Each scene shows the same named points in several views. A view is turned or mirrored, and shifted as a whole, has a little noise and may leave points out.

Scene 1
View 1
q_134: [-10 -13 -20 -45   8  35 -30  -5  19  18  20   5  -6  21 -11  13   1 -22
  -4  23   7]
q_931: [ -7 -23 -12 -44  13  22 -27  -7  14  -5  10 -29  -6  12 -33  13  -5  -1
 -48  32  17]
q_430: [ 22  10   5 -35  18   2  -1  -2  -6   1  18   9 -17   9  10   1  10 -30
  -2  -1  12]
q_424: [ 19  17  16 -22  14  20  11  -8   0 -13  12   3 -14  15   9  -8  -4  -3
  -9 -21 -24]
q_357: [ 62  29  33 -28  35 -43  26   3 -39 -19  16   4 -32 -13  25  -9  21 -39
 -11 -15  36]
q_441: [ -4 -12  -4 -39  17  42  -8   2  12   4  21   2  -8  13 -16   5 -11   4
  -5   5  -1]
q_294: [ 46  32  21 -26  22 -21  16  -2 -23  -5  19  19 -25   4  33  -9  19 -45
   8 -20  11]
q_108: [ 33  39  20 -14   8   0  15 -16  -7 -12  11  15 -18  19  33 -13  10 -28
  -2 -32 -34]
q_671: [ 28  24  10 -29  16   5   6  -2  -8   7  22  27 -19  13  27  -4  12 -38
  20 -17  -2]
q_620: [  7  -7  -7 -45  20  25 -10   8   4  18  28  20 -13   9  -1   8   2 -25
  17   9  22]
q_463: [ 24   3  12 -32  22  -3   2  -5  -8 -16  10 -16 -16   2  -6   0   3 -11
 -34   5  13]
q_462: [ 34   5  17 -38  32  -5  13   8 -19  -7  21   4 -22  -7   3  -2   6 -18
  -5  -3  31]
q_594: [ 20   3   3 -38  18  -2  -7  -2  -5   0  16  -2 -16   6   1   4  10 -28
 -16  10  22]
View 2
q_620: [-16 -18  19 -12  11   0  39   8  15  -6  -4  45   2  25   3  31  35   0
  24   3 -10]
q_108: [ 19  -4 -18  -2  25  24  -3 -20  58   5  44  15 -17   2   3  16  25  -3
  30  -1  19]
q_357: [-16 -53 -47 -16  -7  -7  -5 -32  13 -14  56   6 -25   5  16 -14  12  -2
  11  18  -6]
q_424: [  8  -1   0   3  25  27   6   0  24  15  37  35 -11  11   4  23  35   0
  19  -1  29]
q_463: [-15 -10  -2   0   7  18   6  -7 -20   9  38  26  -2   9  -6   9  25  -9
  -4   4  12]
q_671: [  3 -20  -8 -13  16   4  19 -11  50  -8  20  25 -12  12   7  20  26   0
  34   3  -3]
q_441: [-11   3  31   2  21  20  31  19  -7  16   7  55   5  23  -3  37  42  -1
  11  -3  17]
q_134: [-14  12  42  -5  15  14  40  11  -3   2 -12  42  20  20 -21  38  35 -13
  10  -5  -7]
q_594: [-17 -15   3 -10   3   4  20 -10  -2  -5  18  24   3  12  -8  13  23 -11
   6   5  -9]
q_462: [-21 -37 -13  -9   2   0  14  -5  -4  -3  32  32 -13  17  12   7  27   1
  10  10   2]
q_294: [ -2 -34 -29 -14   7  -1   6 -26  43 -13  37  11 -18   7  10   3  18  -3
  27  10  -6]
q_430: [ -9 -15   1  -9   9   6  18  -9  16  -4  20  26  -3  13  -2  16  26  -6
  16   3  -3]
q_931: [-24  16  37   5   8  24  23   9 -54  16  11  39  21  14 -27  26  32 -19
 -18  -4   8]
View 3
q_108: [  7   0   6 -23   9 -39  20  23  20  -7  20 -14 -12  14 -38 -30  12  -6
  41 -10  40]
q_671: [ -4   7 -20 -33  -9 -33  12   5  21   8  33  -2  -2  14 -31 -12  16 -16
  22 -15  29]
q_424: [ -1   5   6 -10   0 -28  19  -3  12 -10   2  -8 -31  11 -22 -21   7  -6
  29  10  23]
q_430: [ -7   3 -15 -17 -15 -10  12  -1  24   6  18  -1  -7   7 -23   1   6  -2
   6  -8  19]
q_134: [-23  20  -3 -24 -20  19  29 -25  17   4  32  17 -23   9   7  -2   4  -3
 -24  29   4]
q_462: [ -3  -7 -31  -1 -25 -21  -4  -8  23  10 -10  -5 -11   4 -31  15   2  -1
  14 -20  12]
q_441: [-18  19  -6 -11 -17  -4  21 -32   8  -4   6   9 -40  10   2  -5   4  -8
  -2  31   0]
q_463: [ -1  -9  -1   8 -14   1  10  -1  24  -3 -13  -8 -20   1 -22   8  -6  13
   6  -1  13]
q_931: [-16   3  12  11 -21  39  25 -24  21  -6  -8   8 -35  -2   8  13 -12  20
 -29  34  -4]
q_620: [-20  17 -29 -27 -27  -6  13 -26  18  12  28  13 -14  11  -8   5  10 -14
  -8   7   4]
q_294: [  3  -6 -23 -23  -9 -33   5  18  27  10  21 -10   7  10 -44  -3  11  -6
  28 -34  33]
q_357: [ 11 -26 -33   0 -17 -29 -12  25  36  14  -7 -20  15   2 -58  19   0   7
  29 -55  31]
View 4
q_671: [ 51  20   0   6   7 -17  38  13  40   5 -17  -3  22 -17 -10  10 -20   6
  14  23  32]
q_430: [ 36   8  -1   6  -1  -7  26  -3  20  -6  -1  -7  23 -12   0   9  -7   5
  10  17  31]
q_462: [ 19  16  12   4  11 -15  23  -9  11  -6  -4  -5  34 -13  21  20   0  -6
   2  23  18]
q_424: [ 36   5  -3   8 -15 -42  26  10   8   7 -13  -1  34 -15 -26  -6   1  14
  13  10   9]
q_134: [ 31 -28 -19  24 -13  26  14 -26  15 -10  16  -9  23  -7 -40  -3   4  -5
  27   8  41]
q_594: [ 29   4  -1   4  -2   3  18 -11  12 -12   8 -11  21  -9  10  10  -2   4
   7  15  36]
q_620: [ 29  -8  -5  22  11  18  24 -20  28  -3   2  -2  30 -13 -22  14  -5 -16
  23  22  34]
q_441: [ 20 -24 -10  24 -10  -2  16 -22   4   0   4   0  37 -10 -43  -2  12 -10
  25  10  15]
View 5
q_108: [ 23 -21 -30  -7   0  23  -1  -7 -10  26  17  12 -18 -14 -31 -35  24   3
 -18 -34   9]
q_134: [  4  -3 -11  11 -21  26  10  50 -18   5 -18   3   4  23  45   8  30   6
 -21  14  36]
q_441: [ 13  11  -9  11 -21  20  10  42 -18   4  -5  14  -6  17  14   9  22   5
  -3  20  39]
q_620: [ 10  11 -11   8 -31  28 -19  35 -14  19  -2   6 -11  17  39   8  19  -1
 -18   5  15]
q_294: [ 19   0  -9  -6 -14  27 -18 -10   4  38  16   4 -32 -15  -3 -25  17 -10
 -29 -35 -26]
q_671: [ 18  -8 -25  -3 -18  30 -25   5 -10  32  13   9 -19  -2   7 -18  19   0
 -24 -25   1]
q_424: [ 22  -1 -19   0  -7  18   9  11 -13  13  11  17 -15  -2 -27 -15  20   4
  -3  -7  27]
q_931: [  3  17  22  18 -11  13  55  55  -5 -10 -27   2  -3  18  24  14  31  -2
 -11  31  31]
q_462: [ 17  28  11   5 -23  19  -3  11   4  26   8   9 -32  -3   5  -1  12 -13
 -13  -4 -15]
q_357: [ 19  23  19  -4 -13  19  -3 -17  21  42  16   3 -49 -24 -12 -21  10 -23
 -26 -32 -53]
q_594: [  9   9   8   6 -16  23   9  22   1  20  -6   1 -19   2  23  -4  23  -8
 -25  -5  -6]
q_463: [ 13  18  16   7  -9  14  33  20   4  11  -4   7 -23  -2  -7  -4  22  -9
 -11   3   1]
q_430: [ 13   3  -4   2 -16  24   0  17  -5  22   2   5 -18   1  13  -9  22  -5
 -22 -10  -1]
View 6
q_134: [-11  -3  -3 -16  31  30 -19 -20 -31   5   7  -3  12   5  10 -26 -24 -18
  -7 -28  -7]
q_430: [ -6  -3  12  -7  20  -1  -7 -15  -2  10 -35  -8  -3  14  17  -2 -27 -15
 -12   9   4]
q_594: [  0  -6  11  -5  21   9  -4 -15 -10   6 -36 -10   7  19   5   0 -25  -5
 -14   7   5]
q_463: [  0  -6  18 -11   1   9   5  -5  -8   2 -28 -27  -4  11   6  15  -3   9
 -14   6   3]
q_294: [ -2  -3  19   0  17 -31  -2 -17  19  19 -68  -7 -15  19  27   9 -37 -23
 -19  35  16]
q_357: [  7  -4  31  10   7 -25  12 -10  26   7 -87 -16  -8  33  11  32 -29   2
 -19  52  16]
q_108: [-10  -4  12 -20   5 -44  -6 -11  14  31 -41 -18 -35  -9  44   5 -14 -34
 -22  17  19]
q_620: [-16   4  11  -2  32  20 -18 -21  -9   0 -16   2   7  17  19 -16 -41 -23
   3  -6 -14]
q_931: [ -1  -9   4 -20  10  47  -2  -6 -40  -7  11 -27  16   6 -11  -4   7  18
 -12 -28  -7]

In a view up to two points have been moved. Name them for each view, in the order of its rows, or write -.
view 1 | q_594
view 2 | q_620
view 3 | q_462, q_294
view 4 | -
view 5 | q_441
view 6 | -
